A landscape with many peaks, sampled at points; each row gives a point and its height.
A climber steps from a point to the highest of its 2 nearest points, and stops where none of them is higher. Distance is the straight distance between rows; heights are no part of it.
J_793: [ 69  96 143  47  48 103  98 115 100  63 107  87 114  83  94 125  79  87
  59  96 121 100  93  63  96 101 121  96 138  96  80  76 160 115  87 130
 105 144  94 119  99 124 110  67 105 114  75 140 110  90 106  71 109  75]  (h 34.2)
J_612: [ 90  48 107  98  87  88 150 109  80  70 122  84 140  78  86 142  83 112
  90  70 152 128 105  84  71 127 116 103 127 101  57  92 158  90  92  62
 112 109  84 140  97 102 110  84  91 100  57 104  85  93  72  91 130  44]  (h 43.2)
J_528: [ 88  98 113  73  78 134 107 100 118  94  99 103  95 110 120  97 116  86
  75 126  94 120  63  84 117  61 110  95 110  97  94  88  99 129 103 124
  86 121 122 105  97 145 101  87 113  99  90 123 109 100 106  94  97  84]  (h 22.3)
J_447: [ 86 141 104  79 148 145 102  70 117 127  96 105  86 102 119 105 128 123
 169 132 106  81 123 124  91  81  84  89  70 130 100 113  79  76  82  67
 123 103  87  71 101  78 125 161  96  82  69 138 114 137  76 140 100  78]  (h 17.8)
J_120: [ 43  89 112  85  63  81 127  72 140  74  66 101  41 101  89  71  62 102
  71 127  59 104 114 108  85  95  53 116  90  46  91  75  56  88  79  82
  59  99 129 123  85  86  95 111  80  44 114  86  72 100 114  74  99 150]  (h 24.1)
J_782: [115 129  65  76 129 121 122  91  93  74  82 104 113 112 128 108 114 123
 131 128 133 108  86 106 116 111 116  78  96  87  91 111  81  79  64  71
 131 102  86 128  85 115 127 118  62 129  56 134 102  84  84 137 113  65]  (h 35.6)
J_72: [100  81 115 108 116  60 113  88  89 152  79  90 116  85  63 112 125  90
  82 121  73 111 110 102  75  72  83 159  99  97 108  59  88 131  86  89
  83 122  75  73  77  73 115 127 126  67 111 105  56 103  81  90 141  96]  (h 36.5)
J_464: [ 85  91  85 119  87  84 105  84  88  99 101 100  99  82 119 100  67 150
 137  65  92 109 176  99  52 146 107  92  91  44  76 112  82  57 115  64
  91  60 101 118 121  35  89  49  76 119 139  54  78  93 137  83  84 109]  (h 8.9)
J_920: [ 60  72 145  89  68  95 105  70 119  69 107 119  71  62  85 102  97 131
  83 109  87 111  94  96  67  94  52 148 101  69  69  48  84  83  97  71
  85  92 118 110  97  94  98  97 130  37 109  98 104 152 132  70  85 119]  (h 20.5)
J_594: [ 86 105 112 109  76  90 116 125  81 101  99  88 107  81  87 108  83 105
 104  69 119  36 117 105 105 104 137 126 117 107 105 117 119  62  68 128
 118 131  86 117  96  90 105 111 105 115  79 112  62  75  56 105 150  97]  (h 15.1)
J_587: [ 97  95  67  89 113 104 126  85 113  82  64  93 103 117 103 105 110 107
 100 118 121 120  83  92 120  87 121 116  92  79  88 110  82 106  82  85
 108  89  86 145  82 122 120 124  65 109  57 117  57  66  70 113 125  72]  (h 31.2)
J_374: [134  88 116  68 101  61 108 116  86  87  95  87 162  87  99 135  90  80
  67 104 132 130  93  89  99 107 100  73 113 109 105  76 121 137  71  82
 115 161  56 114  85 130 123  56 106 140  88 114 113  75 103 138 115  69]  (h 34.5)
J_428: [113 106  95  80 128  66  89  80  65 128 106 106  92  73  80 120 153 152
 119 126  80 158 105  98  59 108  56 128  83 100  82  98  75 114  81  48
  98  46  73  92 125  82 115 115  98  87 109  97 109 141 124 113  86  99]  (h 24.4)
J_488: [133  96  87 123 139  24 124  88  54 140  91  92 110  68  47 124 121 128
 119 100  94 132 124 113  62 102  56 150  81  66  89  90  92 111  77  35
 105  54  49 105  91  51 120 110  80  84 113  83  67 116  97 115 128  85]  (h 30.3)
J_695: [125 102 116 121 113  93  77 114 104  85 137 117 108  84 106 118 107  66
  72  71 104  83  79  90  79 101  79  81 126 139 155  72 125 118 125 132
  94 130 121  49 108 103  73  89 151 105 118  84 156 125  87  94  66  99]  (h 45.2)
J_792: [ 80  94 158  86  66  92  75 121 115  94 111  89  86  97  73  69  81 118
  91  48  94  95 106  96 106 116 142 126 108  84  75 131 115  54  80 135
 114 108  96 140  95  92  86  98 111  94 117  75  97  77 124  89 104 146]  (h 26.6)
J_558: [ 88 123 112  79  43 100  75 126 131  68 107  99  92 101  76  74  67  58
  75  89 107  66  99  86 141 108 104  79 121 101 116  94 128 103  96 156
 109 125 125 122 101 136  82  91 102 112 109 105 126 103 128  77  95 125]  (h 59.0)
J_720: [ 84  96 109 123 123 159  94  96 112 162  86  90  56 149 115  71  67  42
 121 157  35  49  82 131 139  35  89 112  76 111 102 102  60  89 122 115
  91 114 148  39  61 114 129 130 114  62 109 116  99 126 115  75 102 156]  (h 30.2)
J_745: [ 95  74 113 117  93 114 120 120  98 104 118 101  98 105  82  88 106 108
 103  69 107  85  83  95 116  82 119 137 101 112  90 113 136 107 100 109
  97  99 108 108 100 101  77 123 113  68  96 104  81  97  69  95 119  89]  (h 40.2)
J_902: [ 98 105  83  99 108 128  90  95 110 124  95 102  92 118 134  85 116 121
 130 120  84  98 116 109 103 118 103  68  75 123 103 131  66 103 120 107
 116  91  92  67 121  80  96 103  97  92 116  88 127  95 104 107  73 117]  (h 39.1)
J_570: [109  82  92 111  95 130 106 134 110  63 134 104 109 123  82  90  78  67
  97  80 135 102  69  95 164  83 122  95 120 113 118 113 169 127 102 110
 102  97 122 136 101 157  61 105 117 111  74 115 120 103 101 107  97  73]  (h 23.5)
J_954: [107 123 105  90 125 111  74 121  99 144  86  85 109 141 125  94 111 114
 137 101  76  89 123 117 103 133 130  51  77 134  91 153  56  68 110 115
 141  96  81  93 121  80 115 112 105 116 122  89 148  74 116 116  84 146]  (h 43.8)
J_348: [ 66  81 134  92  84 106 101 112  95 133 112 108 107  87  99 111 144 137
  89  88  80 110  85  85  67  79 113 138 118 108  83 110 126 106 101 106
  77  99 117  84 116  81  93 102 149  68 105 116  95 109  77  88 108  92]  (h 45.7)
J_608: [110 109 135  53 120  96 103  92  89 109 102  98 106  76  92 125 129 128
 116 104 106 130  94  99  64  98 103 113  89 106  81  90  98  99  79  70
 122 129  82 114 101 108 129 101 130  90  99 107 114 121  97 131 109  83]  (h 13.8)
J_225: [145 108  76 106 121  48 107  95  39 131  86 104 117  86  64 135 156 132
 106 129  93 157 103  88  74 105  49 120  89  92  80  92  88 132  59  35
 108  50  34 101 108  68 124 120  71 115  96 118  92 113  96 131  98  76]  (h 27.1)
J_855: [ 85  60 116  98  77  97 114  90  87  59 138  98 115  64  96 120 100 131
 102  58 119 159 118  80  43 121 102 108 120  80  50  78 144  77 119  57
  89  71 109 140 121  91  87  70  90  88  99  93  93 118 105  83  96  70]  (h 56.1)
J_12: [ 94 121 112  72  91 142  73 127 138 100 113  92 100 103 139  92  84  40
 104 117 106  75  74 117 117  58 134  50 140 127 124 117 117 112 111 132
 115 130 133  96  98 149  95  73 107 159  80 136 126 104  96 119  85  78]  (h 18.0)
J_658: [103 102 117  92 142 120  88  79 116 130  84  82  51 145  82  64  68  79
 107 128  57  63  81 117 140  72  98 115  62 108  96  86  56  83 117 136
 103 123 123  62  65 124 117 158 107  57 105  94  76 120 113  80 113 142]  (h 27.8)
J_889: [118  86  84  90  92  54  99 124  60 115 106  95 128  52 118 148 105 153
 112  52  99 135 122  98  45 125 106 137 111  60  65 105 119  57  94  46
 113  76  90 140 109  73 118  57  90 125 124  91  99  99 106 124 121 108]  (h 12.5)
J_13: [120  97  53 128 108 111 104 114  84  67 133 102 125 102 131 112 124 104
 116  79 150 126  98  90 111 131 106  61 133 120 124 104 124 103 112 101
  98  73  97  96 113 101  89  89  96 149  91 106 111  88  91 119  71  47]  (h 59.6)
J_255: [ 85 136  95  81  58 100  95 133 112  92  88  91 101  95 106 101  71  75
 100 104 115  20 124 105 120  95 136  93 131 109 106 123 122  66  61 140
 112 131 109 126  96 123 104  94  88 148  66 127  80  68  85  98 145 103]  (h 17.1)
J_387: [ 92  77 140  90  65  97 108 122 108  64 122 100 128  95  86 118  91  59
  45  87 124 109  65  68 120  89 100 104 136 105 115  49 170 146 100 116
  88 148 103  84  85 117  86  74 122  95  80 123 128 111 105  75  85  73]  (h 36.9)
J_429: [123 112 113  81 106  56  90  97 100 115  60  89  84 119  68  76  98  72
  70 111  65 107  88  87 110  92  98 107  74  84  94 125  37 103 101 128
  88 102  97 119  92 127 116 108  82 100 112  64  57  50 103  98 132 156]  (h 22.6)
J_783: [ 96  74 134 118  91  89 110 104  96 123 109  99 115  87  73 115 116  67
  62 107  80  80  61  86 100  67  70 156 125 107 130  22 111 131  97 112
  87 146 120  42  67  91 108 113 145  70 107 124  92 140 102  64  94 109]  (h 17.0)
J_531: [ 85 107 141  81  50 120  73 105 127  48 112 119  92  85  80  86  60  88
  90  81 111  65 114  97 110 133  93  79 107 102 116  74 116  80 109 117
 113 131 123  96 110 115  77  74 112  81 112  92 137 134 145  74  66 122]  (h 54.2)
J_866: [119  66 110 111 123 110 127 104  91  86 123  85 120 103  70 104  97  96
 104  70 150  95  93 100 122 107 119 123 102 131 111  96 140 104  90  89
 120 115  86 109  78 109  90 123 106  89  66 101  75 115  69 125 120  54]  (h 33.8)
J_259: [133 117  46 143 176 129  94  63  93  88  93 100  93 122 104  73 112  86
 143 116 120  80  81 131 153  96  96 101  78 101 118  95  85  98 113  88
 129  57  86  90  62  99 102 148  50 116  65 125  72 115  68 137  78  49]  (h 30.0)
J_216: [115 105  73 131 156  99 109  75  70  95  85  96  70 146  87  68  89 151
 146 116 110 113 123  98 130 143  86  70  45  67  52 133  67  79  90  73
  99  37  70  99  83  34  90 134  54 111  97  66  64 100 146  92  54 111]  (h 43.9)
J_192: [ 94 109  60 138 102  68  74 111 102 115 148 113 123 111 110 133 128 122
  52  49  97 120  76  89  62 131 112  74 129 117 130  85 142 119 121 125
  67  90  96  75 140  62  62  92 144 133 136  79 126  79  86  97  99 112]  (h 40.3)
J_321: [ 76 120 115 113  92 173  99 103 123 165  93 102  75 130 143  74  88  42
 126 154  46  56  92 130 124  13 107  89  99 112 113 122  75  94 113 110
  89 110 155  31  77 109 126 104 114  89 102 148 103 126  90 101  96 119]  (h 32.2)
J_776: [109 113  85 102  98  69 112 112  81 121  88  95 130  91 116 120 115  95
  96  95 113  80 104 103 101 108 120 105 114 101 118 106  93 101  88 116
 117 122  82 105 105  96 116  96 103 127  99 107  93  59  53 121 133  83]  (h 12.7)
J_47: [ 70 138 141  76  71 120  90  88 116 132  82 110  83 101 108  90  74 112
 132 104  81  47 143 129  86 100 119  83  65  85  91 118  71  54  86  94
 112 139  96 105 111  70 126 101 114  75 107 112 101  84 109  82 123 137]  (h 22.2)
J_742: [ 64  79 125  96  97  81 101  56 121  91  88  92  42  89  73  78  78 126
  88 128  80 104  97 119  84  98  40 134  74  71  79  55  41  80  87  80
  82  99 119  99  84 100 113 120 112  34 115  72  94 136 143  81 101 149]  (h 22.4)
J_620: [ 93 121 109  80  71  75  91 108 115 105  56  97  97 107  88  76  88  54
  73  98  77  66 103  79 121  89 119 102 105  75 112 103  79 102  88 147
  84 120 121 131  87 126 111  94  84 117 104 100  62  49  83  92 138 132]  (h 20.6)
J_652: [138 138  45 109 145 118 103  91  69  69  89 108 114 130 125  79 108 110
 147  99 136  85 107 120 133 139 109  54  93  90 103 111  64  67  77  88
 131  79  88 118  86 102 119 111  50 155  64 106 105  90 112 129  80  71]  (h 41.9)
J_328: [ 71 123 100  98  38 109  95 125 119  73  76 105  81 112  82  65  43  43
  79 110  65  30  99  96 151  90  85 100 113  76 138  83  97 106 115 139
  87 122 138  95 100 125  80  91  87  80 116 114 117 108 125  53  89 144]  (h 54.7)
J_213: [103  92  59 138 128 117  99 123  82 118 108  97 110 122 126  91 136 121
 125  81 116  87  91 100 132 109 110  98  98 130 118 147 111  95 113 120
 111  50  95  83 109  72  73 128 100 110  94  97 113  86  64 117  82  87]  (h 51.2)
J_28: [106 102  97 114 101  86  87 102  83 102 127 110 118  69 112 121 134 136
  86  59 105 117 115  91  43 127  98 100 113 113 113  97 124  87 124  97
  86  79 102  89 134  73  79  79 129  96 132  72 117  98  92  94  94 100]  (h 45.3)
J_938: [122  94  72 128  89  41 129  87  65  58  95  95 106  80  84  98  93 100
  78  77 116 143 121  76  84 129  65  91 110  57  99  97 104 118 103  88
  73  73  88 137  98 101  96  79  60 128 112  66  48  71 113  93 122  76]  (h 24.0)
J_327: [107 102 126  60 113 121  99  88 108 129  94  91  94 127 109  91 136  92
 102 133  82 128  57  87 113  52 122 113  89 113  88 102  82 125  82 106
  99 121 108  96  74 137 128 126 112  95  76 121  84 110 106 120 105  79]  (h 24.5)
J_738: [115 118 120  86 144 111  95  51  90  88 120 123  86  81  81 100  98 145
 150  92 120 118 129  97  61 128  78  99  65 100  86  90  82  73 100  49
 111  83  99  90  98  81 112  95 112  81 109  65 123 160 132 115  65  80]  (h 25.2)
J_266: [ 76  60  88 120  72 131 106 121 126 123  79 107  69 151 110  82  75 102
 105 138  53  98  97  97 138  99 102 109  67  90  92 133  79 120 108 101
  77 100 128  80 110  86  71  97 108  55 130  75 113  89 122  78  80 168]  (h 30.6)
J_184: [ 83  76 107 103  74  92 109 110  98 123  95 107  88 100  88  95 133 113
  68 120  65 127  65  78  93  65  88 141 107  94  88  88  88 131  90 114
  60  96 117  89  98 110  92 107 130  68 114  97  85  95  99  76 112 125]  (h 42.0)
J_645: [107 119  41 122 122 143 110  99  95  65 112 108 110 103 139  95  97  98
 150  94 152  77 123 109 129 127 107  41 119 111 120 123 106  80 101  98
 120  73 108  92  95 100  90  94  68 157  65 113 110 104  95 121  72  42]  (h 50.2)
J_339: [111 118  52 102 109 145  92  78 146  61  64  97  85 118 104  76  65  60
  94 139 107  77  67 136 154  52 111  93 107  72 127  91 112 120 118  86
  99  92 130 126  66 161  85 100  53 100  70 129  85 121  93 106  98  71]  (h 21.1)
J_162: [102 115  44 130 106  64  87 118  96 113 127 110 143  99 134 143 125  88
  47  77 117 117  84  90  74 136 109  53 144 114 129  86 135 132 108 114
  70 110  86  88 131  85  95  78 113 174 108 101 120  62  74 117  97  78]  (h 36.6)
J_459: [106  87 113 107  88 137 120 127 113  56 135  93 109 101  69 107  72  77
 101  65 157  64  90  96 134  91 126  92 124 137 118  91 177 101  92 104
 113 121 108 110  91 124  72 106 104 101  51 128  99 126  80 107 102  56]  (h 27.9)
J_647: [ 84 127  87 101 113 126  83 115 110 154  90 105 107 106 155  94 136  87
 122 136  66  91 101 113  92  77  97  57  99 128 114 133  55 108 126 117
 105  89 112  50 127  83 115 111 106 115 102 126 130  96  66 118  69  99]  (h 36.1)
J_621: [ 99 114 134 107 110 112  80 110 121 136  85 102  92 142 114  89  78  75
 118 104  63  55 134 126  95 117 127  42  80 148 105 141  65  80 139 138
 135 108  95  69 120  74 110  93 123  89 119  73 145  86 128  72  89 158]  (h 49.5)
J_234: [122  58 118 123  99  44 102 118  68 116 125  95 150  61  76 135 111 138
  90  43 119 151 105  98  53 119 110 139 109  72  65 107 136  85  84  29
 111  86  70 122 100  81 103  72  95 109  98  70  85  98 111 117 121  90]  (h 14.8)
J_957: [137 109  99 116 126  70  89 114  97 117 104  93 126 113  99  98 112  57
  91  86 110  86  78 104 117 102 114  87 109 132 138 112  89 118 107 136
 125 115  85  90  94 115  99 103 111 133 105  90 111  76  81 121 103  89]  (h 10.4)
J_289: [128  68  92 122 112  73 113  75  77  72 122 104  84  87  64  96 121 118
  76 106 112 165  64  87 101  99  59 120  78 109 100  82 101 135 103  69
  76  74  89  95  93 120  88 118  92  75  99  69  80 135 124 103  93  82]  (h 34.3)
J_819: [ 69 101  85  88  75  83 117 102  81  92  97  99 109  55 131 120  66 144
 121  63 104 103 158  99  51 144 113 106 113  43  63 113 109  44  94  73
  95  88 103 152 117  74 110  59  69 113 125  91  89  80 107 110 117 106]  (h 10.6)
J_910: [ 91 124  57  91  81  87  84 113 103  95 110 110 124  80 151 128 107  76
  56 108 103 104 106  85  75 114 104  54 142 108 122  78 119 127 126 139
  76 126 119  94 140 118 104  64 100 148 113 110 132  76  82  99  95  84]  (h 34.0)
J_965: [124  94 106  90 122 111  92  69  88  73 121 104  77 101  87  81 113 144
 112  99 110 157  88  96  95 117  73  93  69 115  86 104  83  99 108  74
  98  79  94  98 103 112  98 106  98  89 109  71 113 139 145 111  68  99]  (h 29.3)
J_775: [128  83 137  84 102  67  85 111  77 111 125  97 138  63  84 128 127 133
  78  69 113 157  88  91  53 108 111 127 102 108  87  92 127 112  82  59
 114 118  64 109 111 102 111  72 129 107 105  88 107 111 112 127 104  93]  (h 12.3)
J_601: [ 92 127  70  88  74  78 105  81  93  85  87 115 107  68 137 110 105  82
  75 124  90 100 127  99  70 115  72  67 112  93 106  73  66 115 128 122
  90 119 117  96 133 113 116  65  87 116 123  95 114  77  94  91 104  99]  (h 32.0)
J_663: [107 106 171  67  85  78  70  90 100  81 106 101  98  81  71  85  82 112
  87  60  99  95  94 103  82 111 113 129  85  81  86  89  97  66  90 108
 133 126  87 126  91 108 112  94 114  86 115  80  97 115 128 102 109 123]  (h 29.7)
J_973: [109  95  88 119 113 115 111  93 106 109 104 102  91  88  96  94 105  69
  90 111  88  80  81 104 114  67  76 133 100 121 130  61 100 132 121 114
  91 119 118  58  76 114  90 114 116  72 104 117  95 130  77  97 102  86]  (h 15.2)
J_319: [ 69 119 173  47  43  80  80  98 105  59  98  98 101  70  76  99  76  95
  74  78 105  78  99  78  87 114 105 113 117  74  92  70 121  76  92 119
 118 148 101 120  97 108 113  79  95  92  99 126 101 113 128  78 107 112]  (h 32.1)
J_975: [145 112  85 108 118  81  58 104  57 111 107  83 119 102 106 110 140 136
  97  89  77 151 102  94  69 134  96  69  89 129 103 117  76  95 112 102
 105  66  71  91 140  84  98  88  99 137 147  76 135  87 135 113  70 137]  (h 7.5)
J_81: [123  79 126 115  87  87  90 107  98  68 135 117 114  84  76 108 104  84
  60  58 123 117  78  82  94 112  92 102 119 113 122  70 149 129 108 113
  89 123  95  89  98 111  74  83 131  91 108  87 125 112 110  92  85  86]  (h 40.4)
J_602: [ 97  70 109 108  91  87 145  73 103  74 114 110 111  70  78 129 112 101
  74 106 120 146  95  85  69  84  72 126 108  96  81  57 128 138 102  71
  86 100 100 100  97 105  99 103 106  60  78 103  95 128  84  78 114  47]  (h 44.1)
J_925: [ 86  98  81 117  93 128  99 139 111 110 124  94 102 127 121  93 108 114
 127  84 123  74  98 110 134 105 145  87 127 142 114 154 119  70  79 145
 117  86  99 107 116  92  81 114 122 140  91 111 120  74  75 127 111 100]  (h 42.5)
J_90: [ 90  81  87  93  88 101 155  74  93  58 108  93 107  88  96 130  97 123
  92 104 130 154 110  77  68 106  91  98 109  75  58  81 129 109 101  71
  91  79  99 146 107 105 103  92  78  89  75 108  92  99  88  86 117  41]  (h 49.4)
J_670: [ 98 148  85  63 118 169 102  90 139  67 100 106  94  93 144 106  61  78
 124 133 144  60 111 130  93  70 108  42 112 116 115  92 119  90  92  88
 115 129 109  95  88 133 101  94  67 132  35 143 112 117  84 118  97  55]  (h 14.7)
J_417: [ 76  72 143  94  73 118 111  90 102  73 109 102  74  84  75 111  99 102
  76 113  94  91  61  88 104  79  57 152 114  91 104  31 105 106 100  97
  90 128 129  80  80 113 107 113 133  41  97 123 114 157 118  71  82 106]  (h 18.8)
J_196: [ 72  91  89  93  93  93 119  82 143 107  60  96  52 128  90  71  68 109
 108 132  69  99 116 108 119 103  82 106  52  61  87 121  49  92  91  88
  69  83 112 107  97  73  85 117  78  52 112  66  59  75  91  85  98 159]  (h 26.0)
J_979: [124 106 109  80 102  85  73 103  76 101 107  88 116  84 106 115 114 151
 110  68  88 136 120 103  58 130 113 103  85  93  73 119  90  64  99  78
 121  86  81 127 127  91 104  72 105 119 140  74 115  95 130 124  99 126]  (h 10.0)
J_879: [124 107  53 141 176 115  94  70  75  94  88  98  81 139 100  58 113 121
 147 119 112  87 101 111 160 120  86  85  54  91  81 122  69  90 101  90
 114  37  80  89  77  65  98 152  47 106  76  97  74 102 102 114  59  81]  (h 36.4)
J_940: [ 88  95 111 105  72 114  84 124 116 136  90 100  84 139 111  73 101  84
  87 119  55  91  93  90 126  80 118  91  99 105 102 131  72 106 119 156
  78 102 133  85 111 104  88  85 119  93 133  80 125  72 116  79  94 160]  (h 33.6)
J_211: [ 99 143 115  85 127 134  95  76 113 131  88 117  92 113 114  99  97 130
 167 113 107  60 137 130  77 106 110  76  55 122  97 133  72  56  83  75
 125 121  86  81 113  71 130 120 101  83  91 102 117 109  98 118 106 114]  (h 20.0)
J_145: [ 89 109  23 113  81 109 103  89 106  90  82 110 102  92 146  88 102  89
 106 130  97  88 123 102 116 106  95  66 108  85 112 105  83 123 131 117
  78  73 116 105 120 103  95  77  63 125 111 103  99  66  77  93  88  84]  (h 29.6)
J_572: [ 96  59  62 134  79  69 124 120  86  78 106  97 117  95  81 102  97  92
  71  68 132 131  95  77 112 122 106 114 126  82  95 115 140 117  96  97
  68  78  94 142 111 108  75  98  78 109  94  78  54  59  81  85 122  84]  (h 21.0)
J_867: [111 103  31 121  98  69 123  76  81  67  74 107 116  94 118 110 112  85
  90 116 121 117 108  81 103 107  82  88 117  69 111  87  92 131 104  95
  76  72  87 124 105 112 111  82  52 138  91 101  68  69  85  95 105  55]  (h 26.9)
J_520: [ 93 144 109  75 118 157  88 114 131 103 104  93 104  93 155 114  89  62
 133 127 120  58  90 123  90  48 122  51 124 133 117 120  95  86  95 106
 114 137 105  70  94 120 119  94  89 156  55 159 104 105  61 144  94  68]  (h 16.3)
J_662: [ 72  80 106  92  66 120 111 102 103  74 123 114 106  73 108 115 109 134
  87  75 107 120 111  83  71 112 111 105 125 101  86  87 139  92 116  98
  80 102 116 109 128  93  83  78 117  80 112 105 113 109  94  84  93  87]  (h 50.3)
J_901: [105 101 112  87 117  97  88  97 122 112  60  80  60 144  68  56  67  54
  92 105  60  70  91  99 149  75 114 113  67  83 106 109  55  85 109 146
  89 110 109 108  73 121 100 133  81  79 114  74  63  79 102  84 114 157]  (h 25.1)
J_596: [ 69  91  99 108  68 122 119 101 114  82  84 107  56 113  89  75  59  81
  91 120  69  53  92 108 136  80  69 122  82  79 118  71  77  97 110 116
  82 115 135  93  87 107  89 112 101  46 117 102 104 119 113  65  91 143]  (h 51.0)
J_326: [155 107  88 120 127  64  65 105 103  92 105  93  97 129  93  74 102  50
  81  97  92 111  78 112 136 109  98  67  92 134 122 117  62 123 132 147
 114  82  86 104 108 139  89 100  88 130 120  68 123  68 124  99  92 137]  (h 7.7)
J_444: [100  72 106  71 100  73 141 116  81  78  95  84 157  81 103 150  74  93
  72  99 156 106 111  94  90 112 117  95 127 105  81  84 148 111  69  72
 118 151  60 117  80 110 129  70 105 132  53 118 102  77  77 107 131  46]  (h 38.1)
J_209: [133 111  38 138 147 140 102  70 119  71  87  99  71 123  93  67  67  68
 116 111 108  73  83 140 163  74  95 109  80  84 140  81 109 110 134  91
 103  77 119 101  58 127  79 128  54  95  87 110  69 127  88 116  92  64]  (h 24.6)
J_310: [ 80 102  75  89  74 159 110 104 136  65  94 113  81 116 115  81  63  82
  97 122 104  84  93 107 145  77 101  90  94  86 109 101 120 115 104  95
  84 110 130 122  94 137  79  98  79  88  75 114 110 113 108  90  96  85]  (h 19.9)
J_905: [ 71  86  96  97 110 124  94  95 130 156  61  98  52 151 111  77  92 106
 128 160  52  87 100 113 131  85  95 113  46  93  79 136  47 114 103  94
  85  83 116  63  93  84  99 128 106  54 113  85  83  88 105  75  92 168]  (h 28.2)
J_389: [ 67 100  88 102  56  91 113 134 116 103  67  95 100  99  98  89  75  56
  73  92  99  47 105  76 133  81 138 127 144  83 107 108 132  97  78 147
  78 116 112 135  97 119  97  94  80 119  81 119  55  51  58  86 139 104]  (h 19.0)
J_915: [112  48 110 144  92  50 114 123  81  92 134  92 138  84  60  95 101 104
  72  38 130 140  87  94  88 123 114 129 112  92  82 102 152 110  95  74
  93  86  77 120  99  86  78  97  99  90  94  61  71  81  98  97 123  94]  (h 17.9)
J_185: [110  63  89 130  97  89 120  98  90  87 135 124 110  93  88 125 140 119
  63  97 106 167  57  80  77  95  63 117 112 124  97  68 133 157 111  68
  57  85 102  73 115 112  76  93 123  80 105  94 112 123 106  85  92  81]  (h 39.2)
J_714: [108 118 142  92  81  88  71  97  98  75 111 116  97  72  92 102  89  77
  86  68 107  49 119  94  84 117  89  90 115 123 137  68 115  79 125 140
 116 125 111  77 107  97  87  80 131  92 116  93 136 121  99  86  83 112]  (h 49.8)
J_132: [120 108  78 124 149  86  91 121  44 127  86  91 112 104 112 108 143 147
 141  87 103  89 114 106 103 138 103 103  79 120  94 154  90  66  91 107
 130  43  62  86 111  54  95 122 100 109 105  90 108  82  81 111  90 105]  (h 62.7)
J_32: [ 73 123  95 112 117 140  83  98 123 161  84 100  94 113 160  85 129  41
 119 149  47  76  75 135 112  32  96  65 121 115 115 126  47 118 147 105
 102  86 135  25  92 105 128 100  97 114 106 153 111 111  67 111  74 113]  (h 34.1)
J_293: [ 64  99 163  92  69 103  71 103 107 130  89 103  88  99  99  83  86 121
 108  72  74  56 124 106  86 104 130 117  86  99  81 130  95  48 100 123
 113 104  94 102 112  62  97  94 131  78 124  89 100  89 117  71 105 147]  (h 23.9)
J_705: [ 88  80  89 127  91  70  92  89  90  95 104  98  88  81 108  89  89 140
  94  78  76 124 137 102  70 127  87 106  82  76  87 117  88  84 121  99
  72  52 100 101 121  54  61  65  88  89 152  49  82  83 129  68  86 137]  (h 7.1)
J_386: [ 98 101 110 118  87 121  78 101 138 112  88 110  77 134 105  94  37  84
 124  94  94  42 151 121  90 153 132  54  66 122 110 127  99  70 108 119
 137 108  88 100 115  58  81  73  96  90 122  51 122  94 143  63  91 148]  (h 56.5)
J_525: [136 112  95 113 115  69  68 109  89 104 126  94 116 110 108 107 127  88
  69  91  81 145  78  97  83 112  91  53 109 147 123  99  70 120 124 132
 101  99  90  84 137 126  94  89 115 145 134  77 142  87 123 106  71 129]  (h 5.5)
J_853: [ 99 131 137  44 145 130 108  69 117 120 103  96  86  95  95 132 134 114
 145 135 103 116 106 111  76  64  87 105  81 112  93  85  94  99  71  74
 115 127  90  88  86 108 131 143 126  78  69 141 108 143  81 131 116  59]  (h 16.0)
J_999: [ 99  96 108  74 116 106 126  80 117 107  73  85  82 125  66  97 108 104
  84 127  95 134  70  88 120  64 121 141  82  78  72  90  80 124  78  86
  91 111  94 132  63 122 122 144  92  78  71 113  53 100  82 115 131  82]  (h 27.6)
J_136: [122  94 106 100 144  44 107  86  75 176  86  82 125  73  55 129 127 106
 117 117  84 112 131 128  70  93  65 166  88 101 111  74  95 129  78  49
 107  93  57  73  85  55 128 137 127  68 111 105  74 120  80 117 133  80]  (h 33.7)
J_506: [ 88  87 110 106  73  53 119  92  99 111  85 111 124  74  90 114 116  79
  45 108  78 116  89  77  76  79  80 130 116  82 103  56  96 150  88 107
  72 131  88  89  91  96 106  86 107  87 110  98  77  81  87  77 131 102]  (h 39.0)
J_963: [121 106  59 117 123  89 104  94  51  95  91  93  97 108  97  89 123 152
 136 102 107 126 122  89 105 139  86  93  71  80  74 129  65  83  94  84
  99  38  73 113 107  60  98 109  65 121 110  82  78  75 113 111  88 109]  (h 51.9)
J_20: [126 115 124  60 149  87  70  81  77 132 101 117  97  62  85 129 130 149
 144  96  96 128 118 104  42 120  71 132  77 108  83 109  88  80  91  30
 119  59  79  93 106  80 135 103 127  83 119  93 133 158 122 129  81  94]  (h 21.9)
J_134: [103 100  87  98  82 150  76 134 132  89 122 103  98 128 125  80  80  53
  95 109 107 103  67 107 162  68 131  81 126 110 123 122 134 129 114 124
 100 105 129 121  97 154  72  84 114 135  96 126 148 100 115 116  76  93]  (h 20.1)
J_615: [ 84 110 119  95  68 138  89 124 122 118 103 105  85 127 109  77  89 104
 117  99  95  64 102 104 123  81 137  90 101 122 106 137 104  81  89 148
 103 117 119 104 109 104  92 104 112 106 100 104 110  82  97 102 103 122]  (h 37.2)

Where does a climber stop that starts at each point below?
J_417 | J_132
J_310 | J_13
J_572 | J_855
J_608 | J_558
J_720 | J_386
J_319 | J_558
